A landscape with many valleys, sampled at points; each row gives a point and its height.
From any point a ball takes the steepest step (drop divided by distance) to one of its 2 nearest points. It stops when none of these is lower. Distance is the straight distance between rows; heights are no part of it.
(435) h=820: [137 129 131 127 127  70 102 180  81 133 145 152 162 151 158 122 131 191
 118 124 185 128  91  89  62 110 131 111 105 136 136 135 140 118  94 104
  90 104 127 154  75 184 155 117 141 180 162 162 163 129 140  98  76 139
 162 104 160 130]
(1127) h=723: [138 116 172 136 112 153 107 126 100 119 161  58 134 115 103 135 122 133
 183 123 119 148 144 121  74 133 112 149 142 159 142 104 141 177  99 133
  96 115 145 120  82 116 126 120 131 147 159 132 133 132  99 123 137 154
 103 114 128 175]
(420) h=331: [138 134 109 126 131 115  89  96 154 129 145 217 131 118 123  90 123 109
  76 120 155  72  91 106 119  87 166 118  86  85 139 178 111  95 143 119
 102 128 151 154 124 127 169 129 153  82 145 151 149 153 174 105 110 126
 153 127 115 101]
(368) h=190: [152 134 103 136 111 127 136 126 154 166 126  93 135 150 136 110 139 130
 150 126  86 129 135 181 100 105 140 123 180 147 143 124 139 109 103 172
 127 129  76 136 139 112  87  92 102 114 125 123 100 102 107 167 175 112
 104 146  76 115]
(617) h=755: [121 152 153 130 112  99  84 162  89 166 103  82 156 126 172 115 125 171
 115 175 130 191 112 154  84 136  93  88 108 130 180  70 161 141 146 154
 102 104 106  95 111 165 108  77 126 182 118 132 160 137 111 120 108 116
 122 122 119 114]
(894) h=624: [138 125 156 169 151 152  65 159 102 214 118 195 150 129 122 111 127 173
  79 151 102  94 104 145  63 102 129 120 155 164 167 113 145 114 139 113
  87 149 141 111 108 130 121 109 145 157  79 163 133 104 122 133 137 128
 107 140 149 112]
(440) h=579: [109 131  97 151 136 110 129 118 158 190  84 196 124 131 101 136 126  82
  88 153 123 141 123 137 149 101 147 140 149 136 172 129 176 101 146 136
 115 139 110  99 120 117  85 148 120 120 114 150  82 154 118 152 146 183
 114 124 153  99]
(571) h=474: [175 115 171 146 140 132 134 109  99 126 164  56 145 111 115 176 134 153
 147  72 137 140 118  91 106 106  98 134  97  79 113 146  88 128 119  89
 120 119 165 128 116 127 123 134 137 153 122 156 149 182 150  95  87 115
  90 100 124 145]
(887) h=662: [142 152 153 141 147 141  80 139 110 158 131 132 127 106 101 136 101 130
 117 157  73 102 111 163 132 166 104 151 119 149 162 140 143 122 161 132
 108 129 130 132 127  83 132 142 151 116  94 113  95 107 129 143 160 124
 108 168 157 139]
(1089) h=138: [187 148 125 104 117 110 152 111 129  84 183 101  91 122 100 153 145 107
 168 115  76 113 165 178 115 161 100 154 179 119 115 139  94 123 136 108
 153 116 122 167 155  81 151 135 148 105 115  91 145  90 146 197 176  79
  91 164 105 139]
(11) h=315: [120 119  88 182 135 151 129 129 115 130 157 100 150 127 111 140  90  93
 148 120  89 107 196 186 130 106 135 155 141 193 162 192 119 162  77 112
 105 159  75 148 142 125 108  94  96 145 125 137 117 101 107 163 152 125
 115 135  78 154]
(519) h=554: [127 125 142 113 113 142 122 140 135  71 160 146 119 129 129  90 132 138
 147 112 160  86 120 120 116 146 140 126 118 113 128 124 119 128 120 132
 150 119 141 163  93 140 166 126 145 100 161 110 180  86 119 138 142 124
 163 144 143 150]
(671) h=289: [119 126 155 105 110 158  85  96 165 132 111 109 170 125  98 122 143 110
 124 110 104  61  74 137 153 137 132 130 116  99 110 167 127 109 135 150
 133 169 127 130 121 106 130 164 130  60 121 161  85 114 110  48 146  92
 165 138 123 166]
(700) h=551: [138 148  91 112 131 136 191 149 116 120 173  89  78 116 122 166 116 126
 181 128 100 176 201 142 121 115 119 129 177 155 107 109  92 143 116 116
 141 133 120 139 146 102 146 105 116 155 120  95 151 130 133 192 122 128
  80 129 100 119]
(975) h=102: [135 139 125 109 127 103 159 111 153 133 104 110 103 130 102 165 165  70
 130 110 121 129 120 116 191 154 138 135 118 124  94 130 128 110 164 124
 172 139 108 152 192  92  90 190 129  84  97 135  59 117 126 109 156 118
 151 152 154 119]
(558) h=188: [148 143  93  72  93 111 106 125 158 165 101 148 161 161 144 109 142 145
 103 151 139 152  84  78  65  69 175  83 123 124 115 143 116 114  96 181
  95 130 121 136 109 135 160 104 129 107 154 201 102 146 160  97  79 137
 136 105  78 102]
(564) h=677: [124 132 162 159 169 127  77 148 106 119 145 154 141 129 115 120  97 150
 114 150 114  84 121 174 132 179  88 174  96 133 190 155 155 145 144 102
 126 129  92 150 116 153 119 129 135 141  97  90 142  92 126 147 144 104
 115 165 174 158]
(1107) h=184: [ 99 123 131 131 164 129 206 163 134  95 128  99 109 167 123 155 124 148
 152 110 127 152 171 187 195 149 118 111 150 157  63 142 107 148 117 116
 168 154 101 120 200 152 137 120 104 156  89  86 113 111 113 167  98  88
 144 122 104  92]
(134) h=300: [126 182  96  93 109  79 145 131  70 127 129 129  90 124 125 174 102 100
 107 151 113 153 129  95 146 151 102 122  91  94 164 157  87 104 154 101
  95 119 104 151 147 111 145 146 148 110 106 124 112 154 160 130 115 141
 117 153 152 110]
(427) h=714: [ 88 135 114 132 159 148 175 153 138  84 119 138  89 123 102 115  98 116
 131 135 141 117 174 190 221 171 115 129 101 123 130 145 150 133 162 122
 170 155 101 131 142 152 164 117 100 121 101  65 133  96 125 152 138 109
 171 153 136 137]
(391) h=526: [116 156  46 116 127   4 145 153 117  88 128 183 134 172 149 145 117 123
 116 129 151 133 137 117 111 122 136 127 128 124 130 187 104 114  83 106
 116 109  84 184 147 163 163 135 131 147 121 159 135  97 176 175 100 119
 158 146 143  75]
(857) h=250: [ 63 123 153 128 108 201  90  97 154 166  84 126 163  92 119 108 115 109
  98 155  96  94  68 145 166 151 129 114 118 108 131 117 138 125 147 176
 139 154 157  91 108 113  99 135 135  85  92 125  89 119  88  63 170 110
 120 143 130 174]
(749) h=422: [170  72 133 200 160 135  83  97 117  92 164 108 175 124 171 126 132 139
 114  84 126 102 159 146 108 108 105 155  89  91 174 172 133 164 112 103
 105 116  89 129 134 172 104 123 117 172 136 123 180 138 146 143 117  77
  80 113 115 143]
(487) h=163: [145 113 177 136 149 158 151 102 161 118 109 100 122 124 105 136 171 121
 142 109 123 120 118 126 177 190  98 167 135  87 144  72 157 141 188 125
 180 123 147 102 140 111  82 179 128 108  87  87 105 114 114 110 178 137
 116 149 179 154]
(125) h=157: [162 108 148 175 128 174  82  98 119 144 157 153 149 111 134  93 132 127
 121 131 121  99 141 101  65  94 147 145 149 134 188 121 131 149 105 111
 110 130 150 134  69 139 121  94 143 162 159 136 174 127 141 139 143 143
  92 110 119 162]
(161) h=261: [107 171  97 132 108 153 158 126  98 172 125 126  83  96 121 149  85  97
 100 184 107 173 142 120 151 126 119  95 112 106 155 133  96 115 171 138
  86 134 142  93 134 115 139  99 135 119 120  91 103 172 147 132 112 150
 102 136 121  93]
(546) h=499: [168 145 172 114 118 116 108 126 115 119 137  66 128 126 119 138 152 150
 141 109 141 134 115 128 102 140  94 117 109  77 119  86 121 100 158 119
 125 103 142 119 125 115 132 149 152 117 130 112 136 138 140 120 122 115
 118 138 140 126]
(92) h=276: [171 121  64 117 128  71 133 103 131 115 100 145 131 153 165 118 159 131
 117 147 162 165 125  95  74  84 157 108 141 111 165  72 149 116 110 138
 103  89 124 128 109 182 133  79 118 165 189 148 180 144 143 137 102 164
 128  88  94  97]
(900) h=340: [122  87 148 142 141 158 183 108 142 114 129 148 145 142 110 137 155 115
 138  80 163 142 112  66 136  92 180 153 145 123  69  91 134 140 108 117
 147 128 175  97  97 128 111 170 137 135 157 160 116 156 114  62 100 184
 140  82 176 142]
(7) h=617: [143 113 117 110 139  96 163 113 165  86 117 134 108 148 133 139 192 105
 130  88 154 139 142 106 160 140 127 132 134  95  83  98 139 101 152 116
 183 113 129 122 196 145  99 183  94 146 141 124 130 160 136 139 125 123
 154 105 138 107]
(936) h=194: [ 95 111 111 159 163 138 191 148  90 110 144 115 140 135 139 172  74 133
 153 117 106 147 164 145 170 126 124 135 126 184  81 194  89 156 106 102
 130 163 105 138 161 138 139 105 110 157 101 115 109 115 122 141  95 101
 119 133 106 111]
(518) h=82: [133 136 152 103 109 156  56 135 134 191 140 113 158 105 144 102 113 149
 134 147  64  98 108 148  55  98 133  87 153 134 144 146  90 112 111 179
  99 144 123 139 146  85 138  84 149  94 127 160 130 122 142 132 119  82
  91 160  49  93]
(249) h=360: [169 134 119 152 151 104 105 131 101 191 103 125 130 121 155 143 131 154
  98 140 117 143 147 140 124 126  84 131 127  95 179 114 149 102 160 127
 109 100 110 122 138 123 100 111 134 154 100 120 128 155 165 167 115 108
  94 144 103  68]
(718) h=151: [136 144  89 100 109  59 141 116 169 101 130 171 112 155 104 152 166  82
 123 105 110 107 128 129 164 125 143 155 150 131 115 148 129 100 137 121
 160 120  94 169 174 106 114 194 137  82  96 154 105 100 155 164 173 130
 142 152 159 107]
(96) h=392: [159 112 130 168 135  78 111 130  90 151 130 108 172 144 163 163 112 136
 114 110 118 133 133 137  96 119 101 136  87 122 162 174 139 134 131 107
 109 110  84 126 138 140  76 129 132 175 106 147 123 153 147 123  99  97
 104 116 122 127]
(56) h=693: [ 87 126 159 144 137 157  79 150  97 125 130 148 139  90 122 106  89 136
  97 176 148 103 111 149 126 156 103 115  74 143 183 150 158 148 133 133
 104 134 135 109  85 153 138 100 142 144 134 110 136 114 113 113 132 138
 149 141 141 167]
(173) h=63: [128 120 195 138 139 112 133 170  90 174 106 110 144 149  98 183 136 169
 138 104 108 154 112 100 116 150 147 170 129 165 108 122 133 144 137 102
 124 122 122 117 137 103 100 180 141 160  98 161  95 141 113 104 116 149
 109 115 210 144]
(879) h=380: [129  87 112 137 138 140 152  95 150  78 128 137 136 127 132 100 150 120
 125  90 201 125  96  74 124  82 170 129 120  88  74  94 138 135 105 122
 136 128 177 122  86 166 133 127 129 142 196 148 169 155 119  80 110 162
 164  79 110 146]
(738) h=781: [ 91 128 153 140 138 102 141 138  96  97  90  73 153 152 135 160 124 125
 128 135 154 139 123 160 197 176  95 148  87 155 146 147 179 154 140 117
 148 114  63 115 140 175  78 171  99 157  86 130  73 122 107  81 120  96
 173 121 158 153]
(978) h=156: [ 91  87 151 139 151 138 150 154  89  92 161 109 143 143 111 164  84 138
 153  93 117  99 127 127 179 161 154 160 119 178  63 204  86 167 104 108
 142 183 125 143 152 129 149 134 136 113 110 124 100 119 114  90 106 110
 143 144 162 154]
(485) h=768: [111 140 154 122 131 112 124 166 114 127 102  59 138 132 146 138 109 150
 144 157 126 155 124 161 135 168  85 101 109 148 148  86 168 134 142 154
 130 104  90  96 132 142 102 116 108 160 100 121 109 124 107 120 134 101
 142 123 135 141]
(991) h=416: [150 108 125 141  94 139 144  75 136 103 128  81 157 117 147 134 156 128
 140  97 164 146 126  91 105  63 152 111 143  94  93  88 132 131 105 141
 109 111 153  89  99 147  94 109 105 154 182 164 146 173 131  80 107 146
 146  81  70 149]
(324) h=278: [115 106 155 169 121 189 128 113 138 141 146  87 151 134 101 109 112 117
 168 112  85 101 170 189 150 145 136 170 175 198 134 158 123 143  75 146
 164 157  89 127 121 133  78 124 125 124 100 114 101  93  76 136 179 103
 106 133  89 166]
(80) h=335: [164 196  98  76  93  42 102 120 126 101 146 125  88 134 113 124 139 107
 125 157 124 112 136 123 121 166 100 113 122  75 168 124 107  92 154 120
 116  86 120 171 157 112 152 159 153  69  93 114 128 122 180 175 146 115
 115 156 144  92]
(543) h=449: [173  65 146 182 171 156 112  69 146  62 171 104 144  97 144 129 150 120
 116  93 120  97 172 142 160 130 116 142  95  74 140 142 113 155 164 102
 140 136 131 125 145 155 123 119  95 137 110  69 170 149 133 136 134  86
  76 117 109 148]
(860) h=805: [ 82 133 168 144 129  78 105 173  68 128 115 151 163 140  94 135 111 154
  99 139 176 129  91 105 112 130 142 130  85 152 144 161 162 130 104  95
  80 130 128 115  85 173 146 161 128 154 121 176 130 152 113  81  96 152
 169  95 181 148]
(124) h=298: [ 80 122 144  94 137 152 178 130 134 121 109 171  88 108 125 116 126 108
 118 145 187 156 109  72 156 133 150 134 120 107  82  76 130 135 157 120
 142 135 186  95  99 114 152 158 141 119 160 124 111 147 105  61 124 190
 168 101 178 135]
(924) h=691: [ 61 143 165 112 127 182 160 154 111 100 132  71 104 102 132 100 100 148
 156 164 129 191 189 159 145 176  79 110 131 162 127  85 128 154 126 145
 157 139 138 102 133 122 146 107 105 152 126  79 150 129  88 162 122 134
 128 120 109 148]
(1055) h=228: [119 154 150  91 118 128 162 160  96  74 169  57 109 125 108 150 108 162
 185  85 140 145 106 100 125 154 126 119 121 142  61 156  81 132  98 119
 133 135 151 155 118 119 182 126 133 111 148 129 137 116 106 106  90 111
 141 115 128 149]
(611) h=321: [176 127  92 117 135  64 106 110 129 122 111 146 126 136 170 117 151 132
 102 154 154 159 142 116 104 107 110  95 111  93 185  77 142  80 175 119
 107  81 106 135 145 171 126 119 124 162 138 129 167 163 170 162 101 124
 127 122  96  78]
(1076) h=475: [149  73 173 170 153 190 107  71 147 101 116 119 153 100 146 113 161 122
 112 104 140 122 136 108 156 134 143 149 113  68 138  99 136 156 173 108
 154 127 146  90 106 145  77 139 101 139 132 101 171 174 126 102 136 109
  95 115 120 171]
(1001) h=628: [ 67 136 121 107 113 217 114  95 210 160 109 197 123 121 141  46 113 123
 113 179 128  98 109 124 105  93 146 103 155 155 114 124 125 132 120 177
 131 157 175 104  86 108 140  98 138  56 152 126 137 109 105 126 140 164
 136 130  97 134]
(31) h=236: [157  99 133 157 127 154 127 118 135 183 112 101 154 132 108 150 130 111
 142 103  81 117 139 168 138  98 156 155 181 160 116 125 133 115 112 143
 144 143 110 110 141 100  60 138 113 140  89 144  75 118  89 116 140 102
  88 134  88 143]
(83) h=668: [ 74 135 114  64 102 145 124 139 213 153  84 152 114 159 111  93 147 117
 127 154 126  95  81 136 159 144 132 127 146 166  79 140 131 135 138 187
 157 151 135 122 114  90 147 160 113  49 111 159  58  83 103 123 159 125
 161 156 148 132]
(468) h=173: [ 74 131 108 159 134 137 144 130 129 177  73 139 148 107 148 136  92 134
  94 145 144 165 120 165 206 129 106  97  86 107 139 132 148  80 167 141
 109 148 102  91 141 147 115 113  92 156  98 102 102 160 131 104  99 123
 169 134 105  81]
(585) h=503: [173 140  64 119 115  27 138 148 118 136 143 177 122 185 140 161 148 131
 133 117 125 138 149 119  90 116 130 152 167 144 163 140 118 122 103 100
 109  98  88 159 142 139 136 141 157 182 121 150 139 114 167 192 120 134
 104 138 156  80]
(265) h=675: [125 155 140  88 101 131 151 162 109 109 136  84  89 121 144  99 137 149
 158 151 136 174 163 125 105 133 115  96 163 150 101  39 126 127 120 141
 135 113 156 112 129 136 168 105 113 141 166 101 170 119 104 149 115 136
 126 117 123 129]
(441) h=707: [ 90 151 198 120 127 198  98 157  91 119 159  66 127  94 140  90  97 162
 154 142 141 146 139 127 104 179  89 119 120 152 141  94 121 162 131 131
 135 118 155 128  97 121 150 115 153 132 146  89 171 122  95 130 136 127
 122 141 144 167]
(589) h=701: [ 82 159 115  92 115 145 159 163 126 109 144 129  88 124 126 121  98 119
 154 136 114 108 143 164 180 175 121 110 140 165 100 152 101 133 149 136
 149 151 122 161 152 110 196 106 137  88 104  82 135 103 127 160 134 102
 170 178 131 125]
(692) h=220: [103 122 106 173 128 165 156 111 111 194  97 130 132  89 141 165  90 119
 101 157 115 174 151 113 162  97 125 112  92 118 150 142 141 132 149 135
  86 154 134  72 128 124  96 100 112 157 127 130 100 191 138  94  97 148
 111 121  90 108]
(743) h=597: [176 101 104 152 164 119 152  95 164 126 117 155 112 139 126 124 179 105
 121  95 120 112 163 156 180 126 121 130 162 103 115 106 148  94 173 118
 182 117 113 116 195 130  83 144  85 138  91 108 121 148 143 171 135 106
  96 136 113 102]
(1004) h=685: [ 65 173 101  82 126 128 137 167 145 137 100 155  80 124 100 118 109 105
 119 181 118 132 105 140 169 173 122 124 125 159 113 121 127 118 162 150
 148 153 136 125 131  86 172 151 133  56 112 104  92  81 132 142 163 128
 157 174 175 116]
(576) h=708: [107 135 138 142 147 153 174 115  95  79 147  83 103  88 130 149  79 109
 163 151 134 167 197 134 154 147 115 135  86 148 155 137 145 194 116 131
 114 125 136 133 101 128 145  97 103 154 143  83 134 142 101 154 126 140
 121 111 121 162]
(682) h=473: [167 108  88 154 148  38 154 129 122 136 124 157 147 152 149 165 169 112
 109 100 155 155 139  95 110 107 136 152 123 128 165 143 172 116 109  87
 130  81  92 137 172 156  65 157 124 184 126 157 116 149 154 181 128 168
 105  99 154  86]
(12) h=447: [158 113 135 153 117  92 134  99 115  81 161  55 152 133 145 156 126 144
 158  81 157 145 136 107  77  90 110 127 107 106 109 139 120 137  71 114
 103 104 127 127  99 161 121 111 120 171 170 150 158 145 133  98 100 125
 134  78 103 151]
(352) h=637: [166 107 143 111 108 123 165 111 190  98  94 114 114 159 143 123 208 126
 152  99 124 132 123 123 148 113 142 123 174 140  72  49 142 107 120 153
 178 112 141 106 160 119  77 139  89 134 151 129 101 130  95 120 124 122
 156  92 109 141]
(455) h=137: [162 138 142 120  91 123  61 120 158 191 119 127 162 129 117 107 141 139
 136 138  65  85  98 167  58  95 135 138 180 150 153 132 140 132 112 170
 103 130 117 116 116 101  97 103 132 105 120 157 102 111 109 130 179 102
  98 130  84 142]
(15) h=577: [145 131  55 148 141 111 155 112 164 131 122 170 113 146 128 140 126  99
 116 112 117 123 152 156 162  94 133 108 145 110 134 156 140  86 132 114
 135 136  97 143 166 125 111 111 102 142 119 116 121 127 164 157 130 121
 136 131 108  86]
(1050) h=529: [163 138  72 113 133  83 167 131 112 139 128 124 110 160 153 179 137 131
 147 125  97 155 154 119  95  97 135 120 179 122 103 149  71 115 104 125
 125 127 114 167 154 114 134 108 145 149 120 142 137 116 164 168 105 109
  77 137  94  88]
(559) h=113: [146 120 183 120 153 151 164 152 116 153 118  77 114 150 109 174 153 166
 151 108 106 162 134 130 162 164 119 155 161 139  98  98 128 136 152 121
 158 131 142  93 149 100  94 171 130 144  95 112  98 116 105 120 151 111
  92 140 179 132]
(1009) h=739: [121 127 142 128 116 133  93 165  98 179 128 113 151 126 132 117 118 173
 135 153 113 157 109 118  53 110 137 117 161 174 140  80 143 153 103 150
  94 120 126 104  97 140 134 106 142 171 153 146 148 130 103 116 120 145
 116 123 125 131]
(442) h=181: [181 139  57 104 129  63 159  99 155  52 173 129  95 136 107 171 156  88
 152 107  89 116 168 163 154 121 115 154 153 123 124 146  99 135 106 112
 147 122 105 173 162 111 122 139 121 119 110 116 116 114 161 188 187 119
 114 148 112 134]
(807) h=286: [127 134 128 102 113 150 103 122 161 116 138 219 128 115 123  71 120 117
  92 174 167  84  89  93  87  89 177 112 124 126 125 162 111 124  94 127
  87 128 184 148  65 133 195  96 144  86 177 145 160 127 146 101 117 161
 154 102 113 138]
(169) h=111: [ 95 101 167 154 158 131 139 187  73 124 122 120 140 154  95 180  99 155
 157 129 116 135 127  97 130 167 155 163 119 211 104 161 128 189 102 101
 122 142 127 127 112 120 151 168 127 142  98 135  99 117  99 123 109 138
 124 122 196 184]
(949) h=643: [149 133 148 150 148 181  61 141 126 198 137 192 136 103 125  94 107 152
 101 151  82  77  97 149  86 134 115 126 148 120 141 106 120 113 165 131
 121 141 173 114 119 102 130 131 178 114 104 114 150 102 121 159 155 125
  78 162 142 120]
(567) h=550: [164 151 111 104 100 124 160 100 102  93 181  64  69  89 121 187 113  96
 174 147  95 168 178  99 118 130  92 103 130 108 122 126  82 148 118 112
 114 116 146 154 125  99 163 114 133 109 135  97 125 152 139 153 136 133
  85 123 110 142]
(36) h=264: [100 144 119 108 102 106 138 153  91  72 156  70 154 119 144 133  79 154
 153 104 161 138 100 101 115 130 131  87  87 129  76 183  88 113  79 120
  88 134 124 145 107 154 163  93 125 131 152 160 132 148 141  69  57  97
 199 109 101 135]
(422) h=649: [ 58 108 115 119 129 203 124 127 198 156 109 193 123 129 135  66 113 130
 114 135 139  63  96 145 159 124 152 119 138 145  97 148 131 135 122 163
 161 178 127 127 120 106 161 109 114  74 103 121 118  74  99 121 133 123
 174 140 117 124]
(500) h=792: [ 94 109 147 154 145  95 108 142 110 112  97 132 161 149 118 148 125 135
 115 136 155 134 132 144 131 158 120 164  78 156 172 149 188 171 128 111
 124 112  97 114  94 165  90 173 119 176 114 151 109 123 106 105 132 146
 164 107 187 160]
(98) h=555: [119 115 103 112 122 143 164  89 135  99 148 132 124 118 158 143 115 102
 140 102 125 131 153 125 166 128 129 108 112 113 103 143 104 129 127 131
 141 149 132 137 152 140 141 110 122 118 145 114 121 143 139 115 116 119
 155 126  97 128]
(723) h=367: [119 139 100 112 138  84 118 121 158  81 128 164 120 136 109 105 146 117
 100  84 194  78  80  89 147 122 163 117  73  49 105 190 117  61 140 112
 136 119 163 184 144 149 172 174 146  72 154 170 147 161 182  95 106 127
 160 137 147 102]
(450) h=222: [183 123  92 140  98 111 104  95 149 121 122 146 142 129 142  96 167 109
 129 126 137 118 136  99  70  73 163 140 143 117 152  97 165 132 106 138
 102  72 127 144  79 152 111 101 112 133 205 139 181 123 132 149 155 171
 110  97 106 141]
(223) h=100: [163 115 172 173 161 187  74 122 102 143 175 137 145 110 152  93 116 154
 127 102  95  97 155 153  93 134 114 148 132 140 180 140 112 155 118 118
 116 134 129 170 117 114 143  88 140 156 133 102 194 113 122 173 136 104
  77 148 117 136]
(666) h=502: [194  88 136 156 140 191 134  71 144 130 138 130 104  90 147 127 157 116
 126 111 118 139 163  95 123 111 125 137 134  84 121  74 128 138 173 113
 146 106 177 110 122 115 126 121 125 148 164  96 176 167 139 131 131 141
  69 110 115 143]
(841) h=405: [115 106 104 107 126  68 105 123 167  90  91 205 138 150 133  88 161 106
 103 102 228  99  74  90 120 114 174 148  97  94 106 164 170  94 121 127
 135 112 125 155 115 154 134 171 125  91 181 194 138 156 148 115 121 165
 195 105 157 112]
(258) h=710: [ 54 151 117 144 141 171  95 149 120 118 139 148 105 104 124  61  75 136
 133 164 157 123 163 176 129 153 100 122 111 166 173 131 134 131 112 129
 133 144 117 145 107 154 159  77 135 131 132  81 166  84 110 181 155 149
 161 161 120 145]
(365) h=193: [126 131 129 106 124  95 145 149  95  94 138 107 121 148 101 150 119 128
 155 104 122 120 111 120 133 161 150 131 113 140  80 159 102 128 114 107
 137 143 127 146 141 108 160 164 147  97 111 150 104 102 132 112 115 119
 166 147 168 141]
(962) h=552: [149 154 136 115 136 105 113 141 122 183 104 148 120 121 112 137 150 122
  92 145 119 167 122 114 116 122 121 142 134 122 162  74 164 107 175 130
 124  92 144  96 128 116  94 159 157 126 124 144 107 134 139 144 160 190
  85 131 173 102]
(777) h=578: [125 100 102 133 128 166 124 123 173 114 121 208 118 137 128  62 151 115
 116 148 151  79 103 111 132 128 155 139 150 110 148 113 144 140 132 124
 157 121 155 142  88 135 134 120 120  88 170 106 171  92 109 136 172 156
 156 136 138 149]
(117) h=259: [ 71 130 135 106 138 126 148 158 119 158  84 184  99 126 128 132 114 126
  89 145 155 151  92 124 176 137 136 123 112 143 113 121 157 131 141 130
 128 142 143 105 120 119 135 162 141 130 135 138 103 142 123  99 115 168
 176 127 178 102]
(1031) h=237: [107 150 113  84  80 133  79 111 152 142 124 156 153 105 128  90 125 116
 101 186 152 123  79 109  99  90 174 108 112 137 118 143 133 149 108 174
  62 147 157  99  86 122 147 101 124  95 164 180 108 150 141  55 118 166
 154  87  89 134]
(271) h=440: [145 100 114 152 142  56 119 132 126 126 118 190 144 155 130 114 162 114
 101  85 186 117 109  72  90  96 169 145 110 118 156 135 169 103 108  83
 124 112 125 121 135 165 104 162 141 153 160 181 143 157 133 122 102 176
 151  98 180 104]
(937) h=96: [146 130 141 125 125 140 108 146 119 117 180  88 132 126 119 131 111 140
 156  96  86  94 162 182 119 150 118 152 157 152 117 177  90 152 107 116
 149 134  98 177 162  97 139 111 145 117 109 108 144  85 122 150 151  79
 106 175  96 140]
(1087) h=604: [ 94 130 157 148 132 143  71 128 137 218  81 198 141 127 117 112 140 128
  76 148 101  99  86 131 125 112 139 117 130 139 142 127 149 104 162 131
  92 153 147  74 122 114  88 151 157 122  93 172  93 144 122 110 152 144
 130 143 151 120]
(797) h=656: [148 134 112  82  96 101 183 156 145 103 115  90 101 177 125 132 181 139
 173 124 127 183 133 122 120 127 137 117 188 152  92  38 133 131 109 151
 177 105 127 118 138 117 125 140 110 139 157 121 112 106 104 157 132 134
 146  90 152 133]
(628) h=575: [105 118 125 102 107 144 134 116 160  58 155 101 123 136 144  80 132 121
 160 106 138  85 149 168 145 137 134  92 133 138  89 142 107 127  93 159
 159 135 120 164 152 144 141 106 124  91 144  99 159 104 101 133 128  94
 175 135  80 144]
(1121) h=135: [148 146 104  87 101 134  94 135 157 195 112 127 132 144 149 105 120 163
 109 173  97 155  86 112  71  76 144  90 170 135 130 109  98 106 105 200
 109 129 132 134 138 102 162  83 137 106 134 161 120 125 159 137 104 126
  87 147  66  72]
(267) h=524: [149 144 142 114 108 129 114 119 139 135 126 124 106 125  97 140 128 116
 123 138 124 128 107 100 101 123 142 145 141 107 125  99 127 114 141 131
 126 125 173 124 117 101 140 149 160  89 160 138 114 124 135 118 156 159
 125 117 167 138]
(5) h=49: [151 124 163 142 164 159 139 145  86 110 192  97 123 100 143 131 106 151
 144 109 104 116 166 146 134 154  94 132 113 106 149 144  96 155 128 109
 137 136 121 147 148 117 168  97 136 151 111  78 165 114 137 167 109  80
  98 154 116 110]
(532) h=528: [165 120 136 127 105 168 176  77 144 128 144  77 100  84 113 162 132  86
 156 128  96 172 167 117 140 105 111 128 136 110 125  92 122 141 142 139
 133 140 155 110 121 102 103 123 116 137 141 103 112 164 117 125 143 145
  83 110  91 146]
(1011) h=207: [117 128 174 148 108 188 112  79 138 116 123  65 150  93 103 129 129 107
 144 137 125 111 109 126 160 176 106 140 121  93 151 106 148 152 146 143
 150 133 141  92 103 113  94 150 112 103 112  99 105 132  93  69 182 136
 129 140 148 193]
(697) h=603: [116 121 103 132 140 205 113 114 193 164  92 214 117 116 163  49 131 128
  80 168 156 115  90 101  98 109 149 110 153 108 121  64 145 117 135 143
 145 113 180 109  94 123 141  90 141  96 165 119 179 111 131 133 147 169
 122 126 108 131]
(813) h=145: [115 139 131  96 123 107 179 151 139 117 107 110  98 163 113 166 159 132
 145 113 109 140 142 170 200 162 107 136 152 124  66 117 101 106 154 118
 189 144 102 122 212 117 117 169 102 112  79 113  80  98 140 148 126  90
 145 141 132 100]
(544) h=215: [ 86 141 129 128 114  94 135 151  98 187  67 156 138 131 154 137 132 142
  73 128 140 143 109 107 163 133 121  98  89 119 135 137 134  79 158 129
 122 129 107 114 175 140 110 141 135 138 106 147  96 155 157 108  91 123
 149 139 136  67]
(1103) h=297: [114 158 110 131 134  99 154 150  53 115 145 140 132 121 153 164  82 140
 124 122 150 163 112  90 129 124 119 111  85 129  93 187  71 123  87 101
  82 131 137 158 132 141 189 106 132 157 143 133 140 145 147  83  63 124
 139 106 130  93]

Call two points neighbours if one is among the 2 nearest of the other. Go from one point of each pair to the other, from neighbour to neighbour, staying as low as possible. Name the highest point that can't be avoided.
(519) and (98) => (628)
(173) and (5) => (936)
(975) and (5) => (442)

For each start below, name the point where the ball stops.
(543) => (5)
(682) => (518)
(267) => (468)
(589) => (519)
(56) => (468)
